Points on a hilly landscape, in no order, each with its height.
A ball rolls from a point to the lowest of its 2 nearest points, and stops where none of them is lower. Distance is the straight distance between rows; heights are no part of it.
(330) height 6.31: [ 11   9   5 -16 -36   1  -8  21  12   0  -9 -23 -27   2   7  47  -5 -11
  14 -16   3 -19  13  19  17]
(567) height 7.14: [  0   3   9  20 -17  29 -16  12   9  -9   3  -9  -3  12  23   8 -18 -20
  11 -15   3 -14   0 -10  16]
(395) height 3.08: [ 12  -9   5  -5 -16  -5  12 -23  -5 -12  11  12   9   2  -6  15  -9  -3
   3  12   3  22 -14  24   1]
(747) height 5.21: [ -3  -8  17  19  11  -3 -15  -2  -9  27   0  -8   2  12  21  -9 -18  -5
  -7  -5  -6  -3   3  20  11]
(163) height 6.65: [ -5 -10 -10  32  -5  -9 -11   2  -6 -15   3  -7   4  14   7   1  13  -3
   4  -2  -2   3  18 -21  15]
(241) height 3.47: [  4  10 -11  11  -4 -24  12  -6  11 -15  12   4 -12  -4 -29  -3  27  -3
  14  -2   7   0  -7   7 -15]
(799) height 6.26: [ 15  19 -11   8  -3   5 -23  29  -6  19   5  -7 -25  -6  -2  47 -11 -15
  -6  -4 -10 -15   1   6   7]
(1198) height 5.82: [-10  -6   0   3   1 -13  -7  -1  10  -6 -11  14 -15 -11  -5   0 -12 -26
  11  11  23  12  -9  14  19]
(85) height 6.76: [  8  13  13  -4  -1  10 -18  17   5  10   9   5  28  -2  23  -3  -4   1
   7  -1 -13  12  -8 -20   2]
(545) height 6.12: [  6   6 -20  21  -5   7  13 -16 -36 -34  21  14  35   0   5 -14   8   8
   2 -22 -10   9 -11   2   9]
(1703) height 3.61: [-14 -10 -40  27 -17  12 -26  10 -30 -18  -4   7  10  -6   5  26 -14  -1
   1 -11 -16 -33 -16 -22  21]
(251) height 6.03: [ 21   7 -17  19   4   1  -7  10   8  -5   0 -12  -2  -5 -11  12   7   0
  -4   0 -10 -15  36   6 -11]
(540) height 7.10: [  5  18  31  -2   2  -1  -6  -1  20  -1 -10   4 -13 -10   9  -7   0  16
   4  11  -7  13  -6  11  12]
(1432) height 3.44: [  5 -14  15 -41  16 -26  12   5  25   4 -13  -6 -17   0 -32   0  31   4
 -10   3   0  12  24   7   5]
(596) height 5.01: [ 38  -8  14 -17 -17  -1   9  15  10   5 -12   6  -7   4 -19  29  10   6
   6   3  16  -2  19  16   2]
(82) height 3.46: [ -8  -4   2 -21  31 -12  25   8 -11  21   3   4  14  -6   3 -26   7  10
 -21  11  -7  27  -5  26  -8]
(420) height 4.95: [  9 -16 -15  32 -13   7  -3   3  -2   9  -2   7   7  18  10  16  -9  15
  20   0  -6 -11   2  10  -6]
(287) height 2.97: [  0  -3 -20   0   1 -11  13  11 -24 -16 -12  33  11   2 -10 -23  -1   2
   7   3  11  -4  -3  -6 -13]
(796) height 0.89: [ -3 -14   0 -19   9   0  17   5  18 -31  -4   1   2   6 -15 -24   4 -28
  -3   8   9  20 -18  -3  -2]
(1396) height 6.77: [-11  11   1  25  23  -1 -16  -2   0 -24  13  -9   5  -4   9 -13  11  -2
  -7  -7  -4  -5   2  -1  -9]
(498) height 8.21: [  9 -20   2   3 -12  13 -12  16  29 -12  -3 -18 -15 -17  -7  17 -12  -1
   0   5   5 -21   0   8 -11]
(1016) height 2.16: [ -7 -10   2 -10  15   1  22   5   4  -5  -4   5  24  26  -2 -16  17 -24
   2   7  15  23   3 -12 -11]
(1038) height 6.25: [ -2  12 -13  24  -4  11   2  22  -8   0  -1   3  17   1  18   4   5 -24
  14 -30  13 -17   2  -5  -3]
(1783) height 6.45: [  5   1   0   3  -9   2  15 -19 -19  -9  24  11   8 -23  14  -2 -15   9
 -10  -8   2   5   5  -2  16]
(1695) height 8.68: [-11  -2   6 -19  20   7 -17   9  -4 -12   8 -18 -11   6   5 -15  -6  -6
  11   0  -3  19 -19  -6 -12]
(1790) height 3.91: [ 17 -35  -8  12  -9  -7  -3 -14 -14  -6   9  11   3   7  -5   8 -29  -2
  -5  14  -7   3   1  15  -4]
(95) height 5.26: [ 14  -5   9  -6  -8   3   1  23   7   5 -40  -9 -14  -6 -28   4   4 -12
  10   4  14 -17  14   7  25]
(260) height 6.35: [ -4  -2 -20  -5   5  10  20 -31 -11  -7  29  14  27   4  -2 -25   5  -4
 -21 -15 -14  26 -27 -12  -7]
(1559) height 7.89: [ 13  -2  14 -10   6  -9   5 -22 -14  14  26  -6   4  17   5   5  -9  -5
  -7  -3  -7  16   1  -1  -8]
(607) height 6.70: [ 12  17  -5  12  -4   7 -14   8  25  -5  -7 -21 -22  -8 -11  15  -5  -6
  -5 -10 -12 -43  30  -7   1]
(143) height 3.99: [ -1   3   8  -6  -2 -30   6 -20   8   0 -12  15  11   5  -1 -11   0 -15
  -9  17  -4  17  -9 -25   0]
(1726) height 4.22: [  0  11  -4   6   5 -19   8  -9   7 -11  38  12   2  -5  -2 -13  26   6
   1  -6  -2  13 -18  -5 -21]
(440) height 6.00: [-14   4 -19   8 -11  19 -26   4 -10   3 -10   4 -14   1   3  26 -32   3
  15   9 -13 -21 -11 -17   3]
(1221) height 3.32: [  5 -13   4  14  17  -7   7  12 -13  12  -3  10   3   3  14  -9  -8  -8
 -12  -6  10  -6  -4 -21 -19]
(1033) height 4.30: [ 14  -4  40 -25   0  23   3  15  -1  -1 -22  -9 -17  13  -7   1   5   8
   5  -3  19 -12   7  20  -2]
(305) height 5.18: [ -3  -6 -16  11 -10 -16  -7  -3   4 -12 -14   8  13 -21   2 -14 -12 -22
  10   1  -3   7 -17   1  17]
(635) height 2.24: [-16  -1  26  -1  -2   8  -2 -24  -6  -1  12 -10 -12   0  -4 -20   9   1
 -18  12   5   9 -26 -10 -12]
(327) height 4.76: [-12  -5 -28   6  11 -10   1   4   2   1 -25   6  27  -1  -2 -22  -3 -16
  12  12  -4  12 -15 -10  -5]
(651) height 5.70: [ 24   8   9 -15 -25 -11   1   2   8  -7  -3   0 -10   1 -12  39  -4 -21
  16  -7  10  -2   8  20  12]
(974) height 7.46: [ -4  -2   3  27 -13  14 -15 -13  -9 -19   7 -17   5  13  23  12 -24  -4
  -4 -10 -19 -21 -12 -20  13]
(670) height 4.73: [ 20  -6  30 -24 -24  -5   7  22   9  19 -25  -4 -22  -3  -2  -1  13  17
   9 -15   7 -27 -12   7 -11]
(45) height 2.44: [ -8 -10 -19  -2  10 -19  24  -6 -14 -33  -2  35  19  18   6 -27  -1  11
  -4   4  -2  16   4  -6 -23]
(1678) height 4.29: [-14  -2  -4  -2  -1  -1 -18 -29 -31   6   8  -6 -11   4  -3   6 -23 -10
   3  -1   3 -16 -15 -12  -6]
(956) height 6.69: [ -3  -1  18  -2  13   9  -5  10  23  13   0 -15  -2   3 -14 -12  28  -8
   0  -3  24  -1  16  14  -6]
(1659) height 4.59: [ 20  -5  -6   7   1  -2  11  27  -8 -18  11  -7  -8 -18  12   1 -12  -1
   3  -4 -14  10  -6  -4  15]
(1486) height 4.05: [  4   2   7   1   9  11  18  16  -6  -9  13  -2  -8 -13  -9  -6  12   2
   1   8   1  12  -6  -1   7]
(1059) height 7.25: [-13 -15 -17   7  -2 -11 -15 -17 -35 -30  14  21  27  21  13   1   4   4
  -7  -6 -11  25 -10 -22  18]
(523) height 5.29: [  0  17   4 -19   0   6 -16   7   1  36 -13  -8  -8 -18  -8  -5   8   0
   8   4   6  -1  10  23   2]
(1214) height 7.86: [ 18 -11   3   4 -11  10   3  -6  14   4   4 -24 -22  -6 -15   8  -9   6
   0   9 -11  -6   8   4  11]
(148) height 3.16: [ -1  -9   7 -27   0 -10  -1   3  20   6 -21   5  12  13  -7  -8   0 -17
   4  15  11  22   9 -14   0]
(1170) height 8.59: [  4  -9  -5 -12  10  19 -16  21  13  -8 -11 -26   5  -1  -3  -8  -6  -6
  15  -4  -5  14 -12  18 -11]
(505) height 7.05: [  1   3  10 -10  15 -16  -6 -10  27  10 -15 -20  -1  -3 -11  24  -7   0
   8  17  -2  -7  -3  10  -5]
(1632) height 4.96: [-27   5 -11  19  17  -8  25 -16  -8 -16  16   7  -1  16  -3 -22  21  17
   2   3   2   9   1 -27  -5]
(422) height 5.51: [ 30  -5  10  -3 -17   5  -8  22  11   8 -18  -7  -9   8  -8  38  -9   8
   4  11 -11  -6  -8  12  -9]
(303) height 7.03: [ -3   7  -1  24 -12  -5  -2  11  -6  15  -5  -6  -4   8   6  14  -3  -5
  -4  -1 -12 -10  25 -19  22]
(970) height 6.46: [  5  10   6 -15  11   2 -14  23  30  23 -20  -2 -18 -17 -13  37  11   8
   8 -10  14 -22   7  22   2]
(149) height 7.69: [  3  -3   1  -2  11 -20  12 -16  -4   0  17 -11  23   0  19  20 -19  -3
   1  -8  -4   1  -4 -10  -3]
(1106) height 4.34: [  9 -22   5 -29   5  -7   6  24  12  14 -16  -6  -3   0 -24  12  21  11
  12   1  18   6  18  14  -1]
(483) height 7.72: [  0   2 -26  30   0   8  -4 -14 -10 -18  17 -13   8  -4  11  12 -23 -11
   5 -33 -23 -19 -14 -29  32]
(867) height 8.46: [ 18 -11  -6   1  -1  12 -13  16  16  -8   4 -17   3  -9   9   3  -7  -2
   9 -16  -2 -13   4  24 -30]
(998) height 7.01: [-24  14   2   3  36  -8  10   0   1 -22   9  -3  17   1  11 -23  20 -14
 -25   1   2  14   6  -5  -6]
(1672) height 4.41: [ -3  -1  -9  21  -6   3  21  -9   6  -5   6  17  23  13  -8 -24  17  -7
  -9  15  -3  35  -6   6  -3]
(1768) height 4.93: [-17   4  -8  18   6  -5 -26 -20 -12  21   6  -3   6   3  10  -7  -3   4
  -1   3 -14   3  -6  16  -2]
(980) height 2.37: [ 14  -1  34  -8   0  -1  -1  -1  21  -1  -7  -9 -29  13 -14  16  15  27
  -5  12  -2 -10  24   4 -12]
(1721) height 7.81: [ -8   2  28 -11   3 -14 -18   6  19  11 -20   5 -27  -5   6   6   1   1
  15  -1  24 -14   1  18 -10]
(835) height 5.63: [ 19  17  37 -33   0  10   3  13  14  21 -24 -11 -24 -20 -19  16   3   3
   0 -27  12 -36  14   0   9]
(381) height 5.84: [ 20   4   8   9 -14   5 -24  23  -5  22  -4  -2  -3  -5  -5  33   2 -18
  -5   8  -1  -4 -14  16  -5]
(1253) height 4.53: [  3   1 -10   4  -7  10  -2  16  -7  -7 -19  -2 -12   0 -21 -11   4   2
  12   4  13 -18  19   8   4]
(1061) height 5.67: [-12  -5 -21  -3  -5  -3 -14   2  -6   3  22  -5  23  -8   9   7  19   0
  12 -18   9   6   9 -20 -14]
(1242) height 6.60: [-19   2  -7 -12  15   1   4 -17  -2   6   6  -5  14   8  14 -22 -10   8
   4  13 -12  27  12 -15   4]
(1087) height 7.11: [  3   1 -10  13   2 -11  -3  -6  -7 -20  18  22  30  11  28  -5   9   7
 -11 -12  -6  23  -7 -21   0]
(1563) height 6.72: [ 14  21   3   1  -2   1 -29  33  12  31  -9  -3 -42  -2   7  35   4   8
  -6  -7  -8 -33   8  -8  13]
(1805) height 5.42: [-30  -3 -12   9  22   6  34  -2  13   0  29  32   5  -8  -8 -16  26   8
 -23  10  13  26 -15  -4   0]
(176) height 4.54: [  0 -20 -21  21 -19   7  -4 -37 -19 -15   7   9  18   5  10   3 -24   0
  -2  -4  -9 -12 -11   9  -6]
(800) height 4.11: [ -8  11  -9 -15  -5  -5   4  -9  -8  -1   2 -10  20 -23  -2 -11   1   7
  -3  15  -3  20   4  23   3]
(1670) height 5.98: [  3 -16   1   5  -5   2  14   1  22  -6  19 -18  18 -11  -4  -5  18  -9
 -16  11   0  22  10 -13  -7]
(1579) height 5.99: [ 24 -10  14  -1 -32  15  -9  16  24  17 -31   0 -12   0  -3  42 -15  -9
 -12   5  -4 -33   4   8  -1]
(1798) height 7.50: [ 15   8  14  10   5  17 -11 -15   5  -9  14 -20 -21   3 -14   4  -9 -14
  -7   0   1 -15  -1  -7  -4]
(1095) height 5.91: [ 13   4  12 -16 -15  -3  -2   8   0  17 -41 -22 -11  11 -23  23   2 -13
  13  -7   6 -25  34  22  19]
(754) height 5.60: [ 15   7 -17 -13 -24  -3  -8  24  19   6 -19  -1 -14 -14   4  13  -4  11
  17 -10  -6 -26  10   5 -15]
(1395) height 2.67: [ 15  -8  14   8  22 -19  19  17   8   7   0  16   1   8   2 -24   9  -8
 -16   5  -4  10  -5 -11 -11]
(599) height 2.01: [ -9   6  -1 -13   2 -15  37 -13   6 -21   1  17  11  14   5 -44   8   7
 -24   5 -11  21  -5   0 -15]
(1202) height 6.37: [ -6  24 -22  15  -9   6 -12  21  -2  11 -12  -6 -12 -10  14  28 -20  13
  11  -3 -25 -34  -7   0   4]
(69) height 6.16: [ -3   8 -13  -3 -16  -6 -16  -2   4   3   1   0  11  -2   9  16  -6 -12
  19  -6  11  -4   0 -15  -5]
(1356) height 4.42: [-13   7 -24  13  17 -22 -30 -15 -22   1   7   9   2 -20  13  10 -12   8
  -4   3  -2  -4   7  10  11]
(217) height 6.15: [ 13  10  32 -13   8  10   8  10  17   5 -44  -9 -27   3 -15   4   2  -3
  15 -28  12 -49  11   2   0]
(1399) height 3.78: [ -6  -1 -10   5   5   2  18  22 -23   8 -11  10   3   3 -14  -7  12   1
  15   4  25 -12  20 -12  -7]
(1133) height 0.91: [-11   2 -13 -20  -7   6  16   0 -14   1  35  19  -5  14  -5 -24  19   0
  10   6  10  35 -11   8  -9]
(141) height 6.92: [ 20  17  23   2  -3  17 -16  15  -1   8 -14  -2   0 -12  12  -1 -13   3
   2  13 -17   6 -12  -8   6]
(12) height 2.09: [ -5  11 -14 -18 -14  -6  18 -18  -3  -5   8  30   6   4 -13  -5   2   6
  12  19   8  28  -5   8  -2]
(1554) height 5.61: [ 28  13   9   4  -9  -3   3  23 -10 -17 -22 -17 -22  -2 -19  16  -2 -13
   3   6 -11 -11  17   0  25]
(276) height 2.59: [  2  -3  20 -37  30 -13  23   0  22  15  -7  -6  -4  12 -11 -14  24  12
 -17   4  -4  32  12  23  -7]
(757) height 5.52: [ 10   9  16  22 -11   4 -18   2 -10  17   0 -26  -9  -5   9 -10 -14 -16
 -17  -3 -13 -17   7  11  10]
(921) height 7.39: [-18   0  20  -2  -4  -3  14   6   9   0  -9  -9  16   2  19  -9  10   8
   9  15  23  -2 -22  22 -11]
(73) height 6.71: [ 21  26 -17   8 -23  -4  -6  30  16  18 -24  -6 -10   6   8  37 -14  10
   5  -8 -16 -46  11  -3  -2]
(1210) height 4.88: [ -3   3 -23  22  -5   3   7 -14   4   3  18  32  33 -15  -3 -12   6   1
  -5   4   3  17   1  -1   3]
(991) height 7.02: [ 14  18   9 -13 -14  -2 -14  -1  43   4 -38 -14 -25  10 -29  16  -1  12
  12 -10 -14 -34  24   5  -1]
(43) height 5.50: [-14  -6  -2  -3  -2  16  -2 -19  -3   0  -4 -11  17 -10  20   3 -42  -8
  15 -10   2 -18 -17   3  -1]
(1540) height 6.53: [  1  11  -8  -6  -2   9 -10  12   9   5   7  -1  26 -18  20  12  -3   0
  14  -3   7  -2 -24  -3 -16]
(1747) height 7.36: [  6  14   4   0  -1   9 -23  -2  27  17 -20   0 -14  -2 -20  13  -5   5
   7   3  -1 -18  29  -7  -4]
(113) height 6.50: [ 13  -5  -2  18 -30  -7   3  11   4  20 -31  -9  -6   4  -3  16 -16  -8
  -4   6  -9 -38  11  13   8]
(215) height 6.34: [  0 -14 -16  11  -4   1   7 -11  -1  -7  10 -19  22  14   4  -8   1  -2
  -4   8  -9  17  12 -25   7]
(1193) height 5.44: [ -6 -12 -20  17 -19  17   4   7 -16  -3  -8  12  23   6   7   0 -14   4
   9   3  10  -8  18  10  15]
(480) height 5.24: [-16  -8  -1   8 -15  -2  13  -8 -20  24   8   3 -11  -7   4 -17   8   3
   4  14   3   2   1 -12   8]
(286) height 7.56: [-27  -2   8 -11  -4   6  -8  10  16   0 -11   0  -9 -14   9  -2   4  15
  22  10  24  -3 -11  15 -18]
(1115) height 5.40: [-13 -12  -2  28  17  20 -10  -4 -26 -13  18  12  26   6  16  18  -5   7
 -10 -16   5  -7 -13 -18   0]
(1141) height 2.33: [  6  -2  -4 -17  11 -10  15   8  15 -12  -2   1  -9   9 -26  -4  14 -16
  20   0  14  10  -9  16  -2]
(795) height 4.27: [ -7  -3   1  10   6   7  10 -10  10  -8  19   3 -19  13  -4 -13  10  19
  16  -1   9   0  16 -14  -7]
(1476) height 1.21: [ -5  -8  18   1  -1  -6 -19  -9   0  20  -5 -12 -16  -7  -4 -18  -2 -15
 -23  20   6   2  -4   0  -5]
(1591) height 3.67: [-14 -20 -16   4   6  -5   7 -29 -42  -3   8   4  -2  -6   3  -6 -28  13
  -3  -2  -5  -5 -15 -16   8]
(1065) height 6.14: [ -3 -13  -9  -9  10  10  13 -23  -8   8  10   0  29  -2   3 -25  -9 -18
  -1 -11   8  11 -29   1 -16]
(606) height 7.42: [ -3 -18  -4  19  -5  -1 -18 -12 -22 -24   5   3  15  15  17   9 -13 -23
 -10   2 -12  18 -25 -13  21]
(986) height 3.87: [ 14 -11  29  -9   4  15  16  16 -11   7  -7  -4   0  16   3  -3  -4   0
   0  -6   8  -6   0  -6 -21]
(529) height 6.75: [  4  22   9  -2 -13  18 -14  11   9   2  -4 -24 -22  20  11  28 -19 -25
  15 -17  -6 -14  12   3  17]
(969) height 4.46: [ -7   8 -23  32  -3  17 -22  17 -36  -9   1  16 -12  -3  16  14 -16   9
 -12 -15 -12 -31   6 -21  11]
(413) height 6.28: [ -9  -1  12 -26  20 -18   4  -3  21   7  14 -10  -1 -12 -28   0  36  -1
 -23  24   3  31  -5  12 -14]
(1506) height 5.48: [11 -1 -8 19 -9  0 -7  2 14 -6 15  9 16 -9 -3  1 16  2 -8  4  0 10 22  6
 -9]
(1254) height 3.09: [-15 -23 -10  -6  13 -14  16  -2 -38 -14   9   6  -2  -9   5  -9  -9   6
 -19  12  -3  16  -9 -17   4]
(1461) height 1.49: [-19   6  16  -4   3  -1  26 -22  -1  -8  18   6 -10  20   0 -41  20   2
 -24   6  -2  14 -17 -10 -11]
(1007) height 8.17: [ -4  14  21 -16  14  -1 -16 -14  10  -5  -4  11 -37  -8  -3   8 -25  -6
   5   0  17 -14   7  10  -3]
(625) height 5.08: [-13 -17 -18   1  10   0   7  -7   7   6  20   1  -1  -4   7  -6   1   0
  10 -11  18   3   1   2 -10]
(994) height 6.36: [  5   5  -9  19  -6   2  33 -21 -15 -11  22   7  24  -4   6  -1  -1   7
   0 -11   1 -11 -13   6   0]
(1316) height 7.41: [ -8   1  13  -6  10 -13   3 -20  29   3  -3  -6  20   1  16  16  -8   7
   6   2  -1   4   6  -8  -6]
(1433) height 5.12: [  8  -5  -7  -9  12  -4   6  20  12   0 -13  -3 -22  -8 -10  -7   4  14
  20 -17   2 -14  12   3 -13]
(647) height 5.09: [ 10   4  -5  16   7   5  -2  18 -16 -29  -4  -7  -7   1  -4  18 -17  -4
   2   3 -21  -9   2  -3  25]
(971) height 5.87: [-19  -8 -36  27  -8  17  -9  11 -20  -1  -1   1  32  -6  21   2  -3 -12
   3 -15   9 -19   8  -2   9]
(245) height 6.62: [ -3  14 -17  13 -15   6 -12  15  -1  16  -4 -19  -4  -3  18   9  -4 -18
   2 -28   2 -42   7   4 -15]
(1577) height 5.43: [-11  10 -13  16   8   6  28 -16 -24 -21  21  12  17   1  -9 -26  14  -3
 -10  -2  -1  14  -8 -38  21]
(1550) height 4.85: [-10   5  -8  15  15   0  26   6   4  10  24  17  18   0  -3   2  33   8
  -2 -10  10  21 -19 -18  -6]
(473) height 5.10: [ 17   6  23 -38  -5   7   4  17   5  27  -5 -11 -32 -10 -14   7   2  14
  17 -12   1 -13   1 -11  -3]
(102) height 8.06: [ 23  15   9  -4 -11  -4   0 -12  -6  27  13  -9 -12  12   7   0 -16  -9
  11 -20  -6  -5   4   1  -4]
(1020) height 7.09: [  5   2  17   3  -5   2 -10   5  10   6   4 -18 -17  13  -1   7  14  -8
   5 -13  18 -11  12  -4 -11]
(1380) height 5.00: [ -5  10 -15  23   6  25 -35   6 -28  -6  10  21   8   1  14   4  -9   9
  -6 -20 -17  -7 -16 -19   5]
(1140) height 6.58: [ 16  12  27  -4   2  -3   1   2  28  26 -37 -14 -39  12 -22  15   0  -1
   8 -16  -7 -43  23   2  18]
(556) height 4.03: [ -7   1   8  14  14   2  13 -15 -11  -4   6  21  20   9   8  -9 -11   0
 -11  10  -9  28 -16  10  13]
(1498) height 5.86: [-16 -18  -1 -16   2 -33  23 -10  -5  -6  -2   8  -7 -14  -4 -26  15   3
 -12  18   8   5 -18   3 -11]
(1265) height 7.91: [  9   4  14 -21   6   1  -4 -12   1  17   7 -18 -20   0   4  -9 -17   7
   4 -15  -6   0  26  17   9]
(870) height 5.94: [  7  -2  -1  20   2   2  -5  -9 -22   2  23  22  11  -3   8  20 -13   3
 -11  -8   4  -7  10 -14   7]
(1247) height 7.22: [-35   9   7  11  12  -8  11   0   2 -18   4  -8  25  12  21 -14  19   0
  -1  -2  23   3   0  11 -16]
(619) height 6.39: [  2  -3   4  -1 -14  -5   1   4  12  19 -37 -28  -5   1 -15  38  -1   1
  -2  10  -2 -47  23  20   0]
(720) height 3.34: [  7  -3  22  -8  -2   2  17  14  11 -12   8  -1 -18   8 -10  11  20  21
  11   9   7   8   7  -7   2]
(714) height 1.95: [ 23  -6  17 -12  16 -10  14   7  18  12  -2  -4  -1  12  -6 -18   9  10
  -5   0 -10  17  18   5  -3]
(946) height 6.68: [-10 -17  -9  19   7   5  -2   1 -19 -13   9   2  15  10  10 -31   4   2
  -3 -18  -7   3 -32 -22  -3]
(172) height 3.74: [-19  13 -22 -15  13 -10  18  -2 -12   5  15  -2  10 -14   8 -28  19  17
 -17   5  -9  32   1  16  -8]
(767) height 6.48: [ -7 -18 -25  -7  -1   0   6 -13 -21 -17  17  29   4  11  -1 -35  12   6
 -15   3 -20  29 -31 -15 -19]
(1631) height 5.90: [ -3  -8  -4  12  -8  23   3 -21  -3   9   9   2  30  -6  19 -20 -29  -6
   2  -6   0   8 -14  -1   1]
(1226) height 6.27: [-18   1  11   9  10   5  11  10  24   6  -3   4 -10  -3 -13 -32  37  -8
  -1  23  15  14   1   6   1]
(1259) height 3.57: [-24 -10 -20  15   2  -4 -35  -4 -33  -6   4   9  13 -13  26  23 -17  -2
 -17 -10   3  -3  -2 -10  21]
(89) height 7.66: [  3  11  23  -7  14  -1  11 -14   7  27  -9  -2 -23   7  -6   4  -3  12
  13  -4   9  -3  11  15  18]
(884) height 7.35: [ 14  24  31 -12   6 -11  -6  -4  26  11 -21  -1 -23 -10 -11  11  10  16
   6   1  -4   3  19  19  25]
(1507) height 6.81: [-10  -1  -4 -21   1 -10  10 -12  13  -4  18   3   6  19  15 -21  17  10
 -12  11  -6  45  13  -4   3]
(1700) height 5.85: [ 10  11  13 -28 -17   4 -13   4  17  34 -25  -1 -18 -20 -18  27  -1   3
   4   2  10 -15  15  29  16]
(1455) height 3.11: [-13   6   2 -31  31  -6  15  17   2  13  -4   5   1   8 -10 -31  24 -10
 -31  10   3  40   0  16  -7]
(1394) height 5.89: [-26   3   5  -3  17   0  10  -8  21  10  17  15  -8   0 -14 -14  20   4
 -14  22  11  34 -13   7  -7]
(871) height 2.36: [ -3 -29   4  -4  10 -14 -14  -1 -17   2   7   0  -4  -2  -2  -4  -7  -6
 -19  29   0  18 -11 -11  -7]
(1273) height 6.57: [-17 -25 -20   6  -1  13   7 -13 -29 -20  15  20  13  20  11 -38   4  15
 -16 -16 -15  25 -40 -24  12]
(1119) height 6.96: [ -4   8  -2  -8  -1   1   6   4 -16 -23  15  13  11   8  22 -27  19  13
 -16   8  -7  33   7 -18  -5]
(1158) height 4.52: [ 14  25   9 -28  -4 -11  -9  -3   1   1   2   3  -7 -21 -12 -23   5   5
 -12  14  -9  25   6  16  -8]
(167) height 5.53: [ -1   7  -8  -8  -7  15 -17  -9  -6  -8   0  -9 -15   5   1  12 -37   5
  19  13  -8 -12   9   9  -5]
(791) height 4.45: [-16  -4 -16  -8   1 -21   3 -11   0   4 -10  28  34  -2  14 -16  10  -1
  -8   9  -4  23 -20 -15 -12]
(564) height 4.90: [  8  18  11 -21   3   9  -6  -2  16   5 -20   1  10 -22 -16 -16   8   6
   2  12   6   1  20  28 -13]
(912) height 4.81: [-19   8   1  -4   9  -5   5 -15 -32  22  -7  -6 -13  -1  -7   2  -6  -1
  12  14   0  -9  -8  -2  11]
(1787) height 2.53: [-13  -6 -31  24 -16  -6 -22 -18 -32 -21   3  14  23  -8   6  22  -3   6
   0   2  -5  -9 -13  -4  25]
(1505) height 5.88: [ -6  -2 -28  11   5  10   7 -11 -34 -15  21  23  15 -10  -5  -1   6   7
   1 -21  -2   8 -18 -19  23]
(252) height 6.66: [-12   0  16 -27  14 -10   1  -8  15   9   5 -18 -11 -14  -9  11  13   9
   1  19  12  13 -14   7  -3]
(1025) height 5.03: [ -6  -2 -12  -1 -24   5 -12 -26  -5 -26   4 -13   5  -1  11   8 -26  -7
  17  -1   0 -15  -9  11 -15]
(561) height 4.51: [  9 -23   3  14  -7  19 -11   3  -1  -7  -1   3  -5  18   5  -4 -18  -5
   7   3   2   5   0  16  -7]
(1386) height 0.85: [ -3   2  28 -29  -3 -17   7 -20  13  -4  -8 -11  -7   2  -7  11  10  23
   1   7  14  -9  24  15 -10]
(1041) height 5.59: [ -4 -21   1 -14 -14  -8  18 -15   0  17  -7   6 -10 -12  -7 -30  -2  18
  -8  19   2   4  -7 -11  -5]
(1823) height 3.65: [ 19   6  22  -8   4  -1  16 -11  -7  -4   9   6  20   7  -6  -2   3   6
 -18  22  -6  37 -12  20  -6]
(273) height 7.98: [ -3 -10 -20  10  15   1  -6  -6  -4 -32  22   6   4   1  18  -3 -18  -5
   2 -27 -11   4  -9 -18  18]
(409) height 6.42: [-10   2  -3   7  -1  10  -5 -13  14 -26  25 -18   8  -4  -7  -7  13  -4
  -4   5   4   2  -4 -19 -16]
(496) height 7.08: [ 19  21  -6  -8  -5  11 -15  41  29  15 -22  -4 -28 -12   0  38 -13   4
 -13  -5 -19 -46  17 -10  -1]

Call two points neighbours if one is among the 2 nearest of the other. Go from one point of each pair to the other, from neighbour to neighbour, staying as low as possible. Name the highest point that can't be avoided.
(422) and (1476) -> (113)
(714) and (1133) -> (1747)
(1476) and (1386) -> (1554)
(1476) and (1461) -> (635)

For each start below, name the point where the ball stops.
(1170) -> (796)
(483) -> (714)
(102) -> (796)
